Each row is a point on a landscape with many peaks, with its height.
A climber steps from a point to the highest of its 2 nearest points, and stops where none of them is higher. Distance is the straight distance between rows; heights are no part of it.
z124: [ 96 137 194 149 112 149 143 118 135 132 152 167  80  93 160 167 121 151
 124 134  89 150  83  91 124 131 112  72 149 107]  (h 319)
z400: [ 97 104  96  89 144 132 113 158  92 123 133 117 146 153 153  92 122 102
 148 123 122 123 132 147 104 125 182 125 114 122]  (h 107)
z376: [112 118 128 104 109 120 110  89  92 121 144 138 106 143 163 138  74 126
 100  87 105 119 114 114 122 106 159  96 134 111]  (h 291)
z692: [117 122 170 131 111 147 115  96  95 128 136 142  79 127 136 168  71 133
 144 109 113 159 118 109 135 111  90  96 141 114]  (h 467)
z623: [130 147 161 139 137 160 115 141 147 137 114 135 163 117 128  91 130 125
 160 132 138 154 108 104  99 130  99 115 124 109]  (h 180)
z597: [ 80 128 143 131 119 134 155 164 104 124 138  98  51  94 104 153 113 117
 184 135 136 148 132 112 147 164 113 131 121 150]  (h 306)
z829: [183 114 132 153 111 110 122  98 178 180 136 192 150 132 120 156 118 171
  38  97  60  78  78 127 131 123 117 133 145 113]  (h 472)
z857: [ 64 130 105 114 142 126 184 187  80 117 102 106  95  89 138 196 160 163
 121 153 117 112 130 153 167 129 158 136 142 145]  (h 170)
z134: [ 32 120 142 104 120 121 175 174  87 141 122 106  76 118 150 138 136 136
 143 147  87 129 117 146 143 152 152 109 145 143]  (h 208)
z92: [138 150 164 150  99 130 122  96 125 130 164 137 102 108 153 167  95 109
 139 108 130 116 127 100 113  73 124 111 131  90]  (h 246)
z17: [119 120 143 148  99 108 147 142 131 128 154 107 124  74 147 174 163 140
 104 188 116  93 116 105 136 169 147 133 167 107]  (h 247)
z962: [118 144 138 139 115 139 145 119 111 113 128 103  60 101 114 187 110 126
 161 140 139 148 130  93 136 168 113 135 123 108]  (h 318)
z599: [ 68 137 137 128 127 155 164 161  74 114 100  99  89 137 116 137 123 108
 208 144 137 146 112  96 127 127 120 125  95 136]  (h 243)
z85: [209 177 123 144 124 132  87  73 139 133 148 126 171 178 102  64  95 103
 157  81 141 168 148 116 102  73 112 153  63 121]  (h 518)
z766: [ 94 136 117 114 128 121 116 122 105 118 125 119  86 140  97  83  85  89
 182 100 169 142 142 116 132 132 157 145  97 145]  (h 129)
z152: [166 131  86 109 174 135 108 118 136 119 137 107 121 161 109 117 143 115
 119  95 171 154 156 133 155 145 122 159  87 144]  (h 90)
z424: [ 79 117 122  96 146 131 142 162  91 112 107 117 145 142 161 110 134 131
 153 149 124 134 127 142 105 111 142 118 126 128]  (h 121)
z752: [ 73 116 133 125 136 134 128 141 111 138 114 115 100 133 127  46 103 106
 191 138 127 149 139 144 126 159 148 114 119 131]  (h 99)
z670: [136 115 103 112 123 106  97 126 131 143 129 141 197 156 153  73 132 141
  82 119  95  87 148 163 107 106 172 124 117 117]  (h 282)
z874: [150 111 159 163 122 126 146 138 142 116 138 150 122 119 139 204 154 185
  79 169 100 126 108 138 120 125  88 101 194 130]  (h 425)
z750: [ 55 128 181 126 111 131 153 163  97 121 131 137 130 103 168 137 139 155
 144 168  97 135  93 123 110 115 151  70 164 118]  (h 360)
z927: [171 138 130 130 150 152  86  75 132 136 134 154 139 168 140 117  97 134
 110  68 112 166 118 118 122 128 107 114 119 114]  (h 473)
z52: [214 120 133 199 133 154 115  92 181 124 114 151 118 126 112 150 131 138
  95 122  95 143 150 135  88 163  83 115 148 115]  (h 595)
z201: [ 77 126 112  97 170 147 135 166 114 130 102 128 157 147 133  75 171 139
 125 156 130 146 122 160 146 151 129 130 135 151]  (h 116)
z957: [ 86 137 174 132 127 163 137 139  68 120 104 129 124 147 133 132 101 115
 218 143 125 148 115  79 109 110 123 134 112 123]  (h 229)
z760: [ 75 138 115 100 118 139 130 147 112 130 121 112  83 113 115  83 103 101
 186 124 130 138 141 107 132 171 136 139 109 140]  (h 112)
z511: [108 130 122 137 118 124 171 161 112 119 128  91 110  87 136 204 176 149
 122 172 109 112 121 113 137 164 152 141 150 121]  (h 228)
z552: [129 122 117 142 111  95 156 145 122 125 125 146 149 117 139 174 161 179
  53 177  99  77 118 151 126 131 133 140 179 119]  (h 514)
z881: [118 117 154 147 122 124 139 133 128 132 141 166 120 126 147 171 129 184
  67 143  89 117  96 140 143 138 112 108 174 126]  (h 389)
z119: [132 109 161 136  91 102 120  88 159 166 147 173  97 111 128 136 105 146
  68 104  88  91 104 130 152 107 137 107 171 111]  (h 46)
z174: [ 88 118  98 104 137 119 131 154 121 133 123 110 113 125 127 129 123 120
 132 125 148 123 132 126 151 152 161 148 117 138]  (h 274)
z671: [194 140 127 175  93 117  91  56 174 137 137 154 121 123 124 147  83 116
  90  61 107 128 117 121 118 136 122 122 118 106]  (h 16)
z909: [133 130  64  70 154 120 132 158  86 117 132 115 151 158 140 120 140 118
 129 104 171 124 156 145 124  82 166 156  90 142]  (h 422)
z568: [159 118 129 114 142 142  97  98 106 114 129 130 154 186 133  51  95 108
 177  85 138 141 146 138  85  86 166 122  91 125]  (h 644)
z255: [183 129  73 116 134 102 133 149 158 123 122 104 189 129 102 118 177 109
  98 136 170 111 163 137 144 135 129 169 103 141]  (h 454)
z233: [149 126  81 106 146 120 122 141 139 125 129 100 184 136 121  77 157 117
 111 141 167 123 148 136 134 119 145 143 111 139]  (h 415)
z518: [118 125 166 134  88 122 131 130 159 139 152 145 133  90 172 118 125 129
 103 141 111 108  90 113 112 128 143  95 158 109]  (h 401)
z992: [136 111  99 121 156 127 121 124 138 103 129 111 108 133  95 130 127 125
 127 111 167 137 127 141 164 148  99 155 117 153]  (h 69)
z164: [ 65 101 107  94 122  89 132 158 108 137 112 140 146 121 133  92 128 143
 100 143 113  66 127 177 148 137 180 140 157 138]  (h 64)
z141: [197 165 147 148 129 150  91  89 148 136 129 137 191 183 136  71 112 105
 139  89 122 164 147 109 115  77  88 118  97 112]  (h 485)
z521: [145 114 128  98 140 112  95  97 143 139 132 144 180 170 142  61 126 131
 112  97 115 110 146 166 116  93 146 116 103 146]  (h 308)
z48: [151 130 152 164  94 118 136 119 175 140 158 153 142  86 140 161 128 130
  89 144 106  96 109 118 120 118 123 111 156 102]  (h 429)
z413: [161 117  77 128 148 111 116 133 160 145 129 102 157 132 111 127 161 143
  83 144 127 120 126 130 146 180 125 156 135 118]  (h 339)
z258: [ 71 122  96  87 152 156 158 167  55 125 109 103  95 139 129 124 122 101
 201 113 129 147 124 115 133 125 147 148 104 153]  (h 270)
z485: [187 110 125 174 101 100 110  99 196 143 139 157 153 106 110 150 130 136
  68 138 110  92 108 127 114 151 124 133 166 107]  (h 468)
z713: [ 90 135 100 116 149 124 177 181 102 124  95 127 129 101 128 177 187 167
 106 157 144 123 121 156 173 149 127 152 147 159]  (h 151)
z209: [ 42 138 166 126  96 110 184 164  89 136 146  99  61  83 136 154 152 138
 170 166  81 127 113 122 133 143 139  98 154 146]  (h 223)
z607: [196 113 147 185 132 119 108  92 190 138 124 182 142 116 104 142 126 130
  80 102  85 138 109 145 113 132  65 114 144 127]  (h 540)
z637: [ 71 116 116  81 174 158 152 153  70 113 107 114 101 175 129  85 108 100
 212 116 118 150 135 148 122 116 157 124 106 148]  (h 245)
z641: [ 90 131 163 129 125 156 131 154 116 134 116 124 152 134 136 121 145 153
 142 156 124 165 106 119 112 142  96  94 134 125]  (h 165)
z31: [ 48 115 123 102 122 101 157 171  92 115 115 139 119 102 150  96 128 117
 133 166 136  89 138 180 140 120 175 128 143 153]  (h 48)
z12: [201 171 132 158 136 144  84  75 188 156 119 186 160 119 119 108 110  97
 109  60 103 159 112 117 119 117  97 121 104 106]  (h 226)
z179: [104 124 100 105 153 144 137 151 103 116 111  96 137 159 112  73 137  99
 178 126 171 144 143 137 123 107 158 148  88 153]  (h 350)
z569: [185 132 128 142 126 128  95  98 201 161 123 182 175 122 135 101 121 111
  82  67  98 119 103 132 107 102 111 108 104 112]  (h 241)
z145: [170 132 127 156 125 122  82  63 157 135 137 139  94 132 115 129  80 123
 104  66 119 141 135 126 143 169 132 138 121 117]  (h 29)
z772: [ 79 128 168 125  98 129 146 128 106 142 153 139  82 127 182 148 101 138
 134 116  98 122 116 125 116  97 138  83 148 115]  (h 335)
z435: [149 105 114 112 134 124  90  98 138 149 139 137 141 184 124 115 121 159
  76  78 103 122 110 152 161 140 123 133 137 124]  (h 385)
z232: [122 146 145 139 122 135 117 117 119 115 109 120 104 128  95  90  90 103
 187 127 172 145 153 120 125 146 114 157 114 136]  (h 146)
z965: [ 68 139 167 129 107 119 180 152  96 112 141  98  62  94 136 196 147 144
 175 171 128 128 121 126 154 119 122 128 139 142]  (h 206)
z557: [ 54 132 181 124  91 114 152 138 124 150 173 127  64  88 141 135 124 148
 133 158  76 117 110 129 138 136 153  87 160 129]  (h 240)
z988: [120 132 136 142 143 147 171 170 106 104 126  88  98  64 116 199 167 113
 195 168 166 120 133 106 152 154 123 150 118 148]  (h 283)
z225: [146 115 142 141 124 128 137 114 127 108 112 131 124 138 116 175 119 139
 118 140 150 153 135 147 108 106  71 123 138 130]  (h 189)
z176: [150 123 178 170 118 152 136 102 120 114 127 141 103 112 130 183 118 149
 142 131 130 154 122 118 110 127  55  96 158 123]  (h 210)
z604: [114 106 101 102 119 101 117 127 113 150 125 136 167 138 152 113 111 158
  58 130 110  84 115 151 128 124 172 146 133 107]  (h 258)
z441: [ 96 131 162 158 122 147 144 162 105 116 106 102 131  83 110 172 166 120
 182 172 163 131 134  92 121 142 102 131 127 135]  (h 259)
z906: [120 128 105  96 167 145 125 156 125 122 129  98 184 162 109  61 153  85
 158 153 185 126 156 138 137 109 149 134  97 140]  (h 377)
z602: [195 123 136 174 112 129 127  76 145 106 127 133  98 115 126 187 100 123
 112 108 134 134 159 114  90 124  94 128 140 108]  (h 357)
z723: [ 81 103 130 111 122 124 115 139 120 133 123 141 128 139 154  81 108 112
 129 126 117 103 135 154 110 119 176 104 140 121]  (h 94)
z520: [116 113 100 111 130 125 113 134 130 139 134 110 143 137 140 132 132 131
  99 126 117 126 127 110 128 171 142 144 144 116]  (h 305)
z167: [222 135 107 164 127 121  99 109 202 147 142 143 189 120 109 107 139 111
  88 111 110 130 131 112 103 119  82 125 130 113]  (h 453)
z6: [142 107 136 150 128 122 130 143 154 125 137 118 159  89 123 154 161 141
  97 177 131 110 119 122 134 179 123 144 161 118]  (h 271)
z445: [229 179 137 179 134 162 101  72 143 121 115 156 139 138  97 133  89 105
 144  98 132 168 147 105  96  97  62 124 109 116]  (h 421)
z934: [ 71 133 140 107 116 111 154 137  84 110 144 109  90 117 152 180 127 146
 116 152 117 124 125 153 144 104 149 115 146 138]  (h 285)
z950: [152 126  75  75 148 112 124 117 101 106 140 112 149 188 104 112 141 113
 136  79 177 148 153 133 124  75 153 144  53 156]  (h 474)
z761: [116 132 129 140 118 126 141 137 106 117 146  99 110 109 157 210 131 147
 111 133 123 111 131 108 131 142 131 127 140 104]  (h 227)
z108: [110 116 157 114 130 158 111  95 107 128 124 169 124 141 151 132  90 125
 136 104 106 171  98 112 112  95 109  85 127 132]  (h 512)
z438: [123 132 154 150 120 106 160 146 109 128 128 132 120  98 157 214 167 193
  77 186  89 108 118 141 135 113 118 115 183 126]  (h 466)
z312: [126 135 122 122 124 125 113 109 118 115 133 119 135 149 138 116 109 120
 136 114 156 134 129 116 102 109 128 136 108 117]  (h 394)
z963: [134 129  82  96 151 139 147 147 103 105 118 107 116 158  92 121 120  91
 182 113 194 137 141 116 127  87 136 151  78 155]  (h 317)
z916: [173 104 111 128 130 112 115 109 149 153 125 168 168 160 130 146 122 168
  38 108  76 108 100 138 124 115 100 126 154 111]  (h 438)
z960: [ 40 119 157 116  97 109 167 167 121 131 132 132  89  83 141 105 138 115
 151 167 132 114 129 153 142 114 162 114 161 143]  (h 36)
z824: [ 80 128  81  80 156 135 192 207  70 111  92  96 132 108 141 126 151  94
 173 136 129  99 123 147 136 102 191 142 117 168]  (h 225)
z205: [178 180  87 121 162 158 130 124 143 108 143  97 130 150  77  68 153  89
 175 133 195 143 159 107 166 138 139 168  70 156]  (h 257)
z86: [110 103 157 114 119 127  97 112 139 155 125 158 126 132 141  60  92 111
 137  98 114 122 120 150 105 123 149  95 130 127]  (h 82)
z958: [ 65 105 147 109 129 122 124 156 119 137 105 142 154 127 142  65 149 143
 123 165 116 128 105 168 131 142 138  95 154 147]  (h 98)
z275: [120 101 117 106 145 103  83 103 148 144 127 139 145 174 120  79 129 140
 108  93 111 122 136 160 148 141 151 134 119 141]  (h 342)
z410: [132 127 154 128 109 121 100  99 172 158 128 172 130 116 146  89  84 109
 118  84 104 116  97 113 110 113 140 105 113  95]  (h 71)
z669: [111 142 180 166  98 142 134 120 137 126 159 115  60  78 122 181 132 143
 153 162 107 126 126 104 133 157 121 105 157 103]  (h 272)
z875: [128 113 156 164 115 133 151 133 131 116 159 105  42  79 120 208 161 133
 137 168 120 102 144 117 151 162 132 133 166 124]  (h 244)
z94: [ 96 125 133 116 134 132 131 154 110 117 105 123 155 152 161 143 153 169
 100 149 121 152 107 145 119 116 102 103 151 130]  (h 149)
z510: [ 80 117 158 123 105 102 146 126 123 143 155 122  71 109 129 152 124 158
 100 154  90 106 109 145 158 151 138 131 167 123]  (h 265)
z204: [159 170 158 166 130 155  94  94 163 129 116 154 140 117 129 109 106 123
 155 123 135 157 125  93 106 151 109 118 120 108]  (h 196)
z994: [118 128 126 124 121 136 150 168 108 117 110  85 156  69 122 124 160  85
 167 171 176 125 127 100 135 153 139 158 121 128]  (h 222)
z947: [175 134 109  80 159 122 113 102 111 108 153 121 147 211 104  71 119 113
 137  79 154 161 169 155 135  76 141 135  68 158]  (h 531)
z983: [211 112  97 160 143 119  96  99 165 133 130 133 119 142  96 151 127 139
  96 113 113 107 138 128 126 188 123 148 145 114]  (h 431)
z184: [204 148 133 162 131 134 103  95 167 128 129 141 176 152 112 110 100 105
 133  94 122 163 141 119 103  66  47 117 110 123]  (h 456)
z352: [165 139 143 125 153 138 121 104 130 117 117 117 145 196  88  89 122 115
 160 108 164 163 162 139 139  98  72 151  83 157]  (h 173)
z316: [134 102 143 107 139 147 108 109 124 121 128 157 159 179 157  76  94 116
 155  98 120 145 121 132  88  69 146  87 123 116]  (h 591)
z129: [ 75 111  81  97 120 109 152 165 104 137 128  97  70 110 127 130 124 127
 124 116 101 103 120 130 157 164 184 156 125 144]  (h 242)
z603: [206 129  82 105 145  81  99 109 153 140 140 116 180 190  94 110 154 145
  81  91 101 124 167 160 128 110  98 147 113 147]  (h 334)
z606: [170 129 139 150 103 106 129 111 167 132 132 151 155 118 132 154 115 117
  77 124 121 118 119 131 110  73  97 108 151 111]  (h 400)
z20: [105 112 151 114 109 136 126 115 119 142 143 181  91 131 173 134  86 137
 100 100  83 118  84 115 116 109 149  81 153 104]  (h 314)
z95: [ 94 132 170 134 111 141 145 140  97 120 147 112 105 102 164 194 147 154
 141 148 106 135 120 103 121 128 120 101 161 118]  (h 248)
z457: [164 125 106 123 114 111 106 103 162 159 131 151 195 145 147  90 127 129
  73  97  95 106 120 130  95 108 129 116 111 107]  (h 262)
z918: [130 127 136 131  88 107 114  90 129 123 145 137 124 126 155 171  91 126
  98  97 134 120 133 120 115  87 136 125 131 100]  (h 266)
z156: [ 96 121  98  98 167 124 150 190 114 119  91 120 155 118 122 122 186 138
 106 161 150 134 124 156 166 137 132 140 133 171]  (h 133)
z220: [103 115  84  85 172 155 145 194 117 118 109  99 157 121 131  70 175  87
 167 130 143 124 130 141 150 141 183 154 105 156]  (h 275)
z338: [108 140 112  95 157 174 154 173  88 120  96 112 131 167 107  71 128  81
 229 138 167 143 134 117 127 111 154 168  81 153]  (h 323)
z627: [145 149 103 140 126 138 119 122 120 113 132 101  93 107 117 152 109 114
 170 113 180 136 146  95 127 155 140 161  94 124]  (h 395)
z890: [181 132  80  96 151  97 104 121 145 138 138 126 196 171 133 110 150 156
  46 115  95 117 132 155 136 105 106 129 127 140]  (h 368)
z775: [155 116 112 148 140 127 120 133 141 122 112 112 125 115  95 142 177 135
 114 157 155 134 140 129 148 176 106 150 146 133]  (h 303)
z493: [ 96 125 183 134  79 102 132 112 155 145 147 188 114  97 150 118 120 153
  85 126  87  90  89 157 148  98 129  98 171 132]  (h 35)
z996: [106 106 154  99 130 154 127 126 108 132 121 170 134 157 179 102  91 120
 154 113  88 130  98 137  90  86 140  67 140 126]  (h 551)
z361: [252 143  89 170 131 105  79  76 184 121 140 129 159 154  95 132 116 113
 108  91 120 151 166 143 104 109  81 139  95 117]  (h 376)
z551: [ 64 140 163 126 146 139 152 172 106 119 103 102 125 108 113 108 162 143
 188 144 133 169  97 123 141 162 102 122 144 149]  (h 15)
z430: [111 123  78  83 158 137 143 156 102 118 105 101 149 150 131 141 152 135
 111 122 150 132 154 137 124 111 123 150 113 143]  (h 380)
z429: [163 152  95 101 171 139 105 105 135 127 143 107 121 171  98  67 134 117
 148  82 164 150 157 126 174 152 167 150  62 150]  (h 113)
z943: [183 148  76 148 127 126 100 111 137 108 126 107 119 128 109 133 115 123
 130 103 184 142 163 103 125 151 141 158  94 104]  (h 446)
z381: [ 99 109 104 104 116 104 133 110 109 140 139 141 106 153 150 140 103 161
  69 122  92  77 115 138 126 124 180 130 141 111]  (h 233)
z683: [ 80 110 101  84 130 110 146 126  73 129 136 116 101 142 141 164 116 141
  97 123 100 103 122 144 143 134 162 135 145 131]  (h 255)
z800: [213 151  89 129 127 100  98  95 186 119 141 114 176 161  93  96 139 121
 104 102 129 148 171 147 122 104  92 142 110 128]  (h 343)
z880: [157 132 104 111 139 118 116 130 129 130 127 140 180 168 144 144 136 167
  60 131 103 127 126 142 110 123  88 123 146 124]  (h 402)
z446: [122 135 115 122 157 141 126 165 137 122 108 100 156 103 117 108 160 112
 151 154 169 138 132 105 142 177 134 148 119 135]  (h 204)
z337: [199 105 132 180  91 114 113  83 162 127 140 151 131 117 127 184 101 133
  83 103 100 110 135 129  96  98  96 123 151 111]  (h 373)
z294: [161 170 132 118 151 137  91  89 137 131 141 118 136 170  97  42 128 101
 158 104 175 148 174 134 145 119 147 138  64 141]  (h 132)
z559: [ 57 113 103 109 116  95 168 167 118 151 132 105  89  93 124 112 142 122
 106 160 109  89 123 134 180 170 181 138 144 146]  (h 220)
z765: [135 159 157 135 141 156 121 145 131 125 105 117 120 129 102  78 126 109
 187 153 176 159 137 101 149 156  93 144 106 131]  (h 164)
z58: [219 120  95 155 114  92 111  90 204 143 129 154 175 134 105 134 128 134
  61 107  79 117 144 132 111 108  90 121 142 127]  (h 489)
z270: [139 135 127 111 150 142 104 103 149 134 121 133 131 169 104  68 125 106
 151  98 166 151 161 148 155 106 116 144  98 161]  (h 152)
z331: [ 80 123 114 116 111 125 167 165 118 135 137  93 113  54 125 131 148 100
 162 178 155 112 125 122 150 165 165 145 137 139]  (h 203)
z57: [128 121 125 146 135 123  98 102 151 133 130 132  91 129  99 125 113 132
 120 105 141 135 120 123 139 173 112 147 136 123]  (h 47)
z708: [224 161 118 170 127 126  75  87 184 126 132 130 158 129 105 117 118 101
 109  98 136 142 148 108 103 143 106 151 116 100]  (h 416)
z697: [178 113 124 173 124 136 118  80 161 143 137 143  98 143 116 167 121 165
  83 115 101 115 115 129 128 184 106 139 158 112]  (h 484)
z839: [168 148 119 167 134 155 123 107 123  98 115 116  75 103 103 176 114 117
 170 136 166 132 160  97 121 172 104 148 122 116]  (h 354)
z125: [ 88 126 133 105 137 130 138 171  96 110 107 134 189 133 171 135 140 153
 115 160 105 114 124 153 100 114 142 109 142 126]  (h 134)
z899: [133 120 144 129 107 111  95  81 160 162 133 180 128 138 134 108  96 136
  78  64  86 109  99 140 128 114 150 109 136 114]  (h 60)
z155: [174  98  79 143 129 100  97 109 156 143 139 125 146 142  89 147 139 146
  59 117 129  93 126 137 146 164 142 168 133 116]  (h 378)
z404: [143 120 131 143 126 145  90 106 169 144 129 153 134 154 141 123 119 159
  88  88  98 143 106 111 130 147 105 113 138 115]  (h 430)
z25: [154 131 133 104 158 145  96  94 118 121 131 126 156 186 137 115 115 118
 130  91 128 169 134 116 109 105 110 126  94 126]  (h 433)
z449: [167 144 153 136 135 162 104 102 123 124 108 142 149 192 105  96  93 108
 172 126 148 160 135  96 111  87  82 144  90 127]  (h 194)
z91: [115 125 130 102 152 144 137 175 112 119 116  95 198 148 136  77 177 115
 158 173 156 141 141 132 124 122 144 129 121 136]  (h 353)
z851: [ 63  99 142 111 101 102 130 130 131 151 140 133 116 108 150  96 117 136
 106 138 115  84 121 153 130 142 183 128 151 126]  (h 80)
z570: [ 82 127 181 128  94 122 143 162 125 137 127 176 151  87 185 114 127 150
 125 162  95 104  86 117 108 111 161  76 158 110]  (h 379)
z369: [176 170 145 163 127 162 103  81 174 150 122 175 140 101 136 126  97 117
 118  93 109 151 105  92 123 134 104 108 123  92]  (h 212)
z811: [154 154 127 124 164 151 107 131 144 126 124 105 145 128 106  85 147 111
 150 156 171 155 152 124 155 170 107 151 122 135]  (h 183)
z76: [185 129 135 186 130 154 124 114 168 125 134 160 106 113 128 177 126 139
 113 139 108 139 121 109 113 175  97 119 161 108]  (h 541)
z83: [108 124 166 152 111 123 129 104 135 136 159 135  82  98 132 172 116 158
 116 133  93 132 100 113 140 164 116 102 158 107]  (h 296)
z787: [174 123  73 123 125 116 115 137 150 119 136  97 146 106 106 136 142 103
 119 136 179 121 152 107 121 158 139 164 107 124]  (h 506)
z730: [ 79 128 171 145 106 139 138 126 113 130 110 121  83 103 121 127  98 123
 184 152 135 140 120 111 133 145 108 116 134 137]  (h 333)
z838: [151 154 100 104 163 156 132 140 112 107 122 102 131 163  76  87 140  92
 206 126 205 158 152 105 139 114 135 184  60 158]  (h 284)
z690: [ 89 115 122 121  99  91 150 149 135 148 159 107  96  76 119 128 145 110
 112 168 150  85 136 130 154 156 179 146 152 129]  (h 195)
z35: [ 83 140 140 127 111 149 139 155 103 124 112  94 139 102 135 127 145 115
 183 178 151 142 121  97 119 149 129 133 128 118]  (h 239)
z901: [164 108 137 177 106  98 133 102 178 147 146 174 144 122 116 150 136 172
  40 150  82  70  83 128 142 139 128 133 160 123]  (h 513)
z182: [ 84 122  76  82 157 131 151 195  94 126 108 109 153 118 142 102 151 111
 131 151 147 106 126 161 149 123 194 160 114 142]  (h 250)
z871: [ 73 138 137 114 125 121 203 191  96 119 124  89  68  74 136 205 177 143
 161 164 118 110 129 135 161 115 149 135 131 156]  (h 188)
z16: [ 90 125 150 127 116 124 120 122 113 128 129 130 103 115 150 130 100 131
 160 131 137 128 118 122 109 123 137 114 135 106]  (h 361)
z434: [ 79 146 195 127 102 142 164 146 115 131 159 164 101  98 159 157 148 171
 116 151  95 133  67 122 117 101 138  74 169 128]  (h 340)
z320: [208 158 137 180 124 149 106  71 154 121 119 168 115 113 120 173  80 115
 144 104 123 153 148  94  92 135  80 119 122 102]  (h 388)
z54: [ 82 124  98  88 160 152 167 200  89 123 102 102 133 120 123  81 148  75
 219 144 145 138 136 125 148 135 173 146  98 158]  (h 298)
z411: [137 125 117  86 160 147 109 106 107 119 145 122 146 203 128  45 121  98
 165 105 149 139 158 152 126  93 167 131  68 154]  (h 588)
z506: [120 141 190 181 122 142 138 131 115 102 137 132 100 102 147 216 152 162
 146 162 128 137 116  96 116 137  85  91 164 121]  (h 230)
z480: [ 47 116 148 124 109 124 169 164 100 127 116 116 116  88 123 119 154 129
 177 164 139 145 116 148 139 145 125 108 147 154]  (h 26)
z598: [104 121 139 113 111 113 163 143  99 112 120 113 126 117 141 180 139 139
 132 153 149 119 135 127 127  84 112 128 136 132]  (h 313)
z978: [139 123 107 148 146 140 158 148 108 117 115 110  73  92 120 209 146 105
 158 146 169 118 156 119 135 150 115 159 124 133]  (h 312)
z910: [ 61 134  98  94 144 125 194 181  65  95 104 105 124 119 156 157 138 121
 158 145 123 105 144 156 134  86 173 134 127 135]  (h 205)
z512: [136 120 130 149 104  86 119 112 148 133 144 138 138 121 132 153 129 163
  52 137 109  76 115 158 137 123 130 137 160 119]  (h 570)
z280: [162 124 110 136 115  94 101  97 160 133 138 122 143 124 109 120 124 118
  94 115 151 127 153 139 120 126 110 149 116 122]  (h 145)
z913: [130 114 134 144 113  97 130 118 150 123 130 118 119 117 110 153 136 139
  94 136 162 113 148 159 133 112  97 135 141 126]  (h 167)
z305: [130 143 172 138 124 166 121 123 104 116 105 139 145 161 131 133 102 126
 178 134 141 159 122  84 103  95  88 130 111 125]  (h 211)
z237: [179 134 124 166 122 121 116 123 164 124 127 120 154 121 102 116 135 113
 127 136 180 139 163 142 123 143  87 138 128 130]  (h 127)
z149: [105 120 115 112 145 129 170 169 113 108 100  94 137 125 121 158 147 129
 137 148 174 137 143 145 134 118 102 150 124 152]  (h 345)

Where does a climber stop that starts at each point below?
z683: z568
z145: z258
z232: z787
z690: z52
z331: z787
z623: z927

Call two points neighbours if one is among the 2 nearest of the other. Go from one point of each pair to the other, from neighbour to neighbour, staying as high as possible. Name the lowest point that can't be avoided.
z568 / z209: z176
z85 / z52: z603
z48 / z85: z602
z901 / z95: z761
z927 / z787: z597
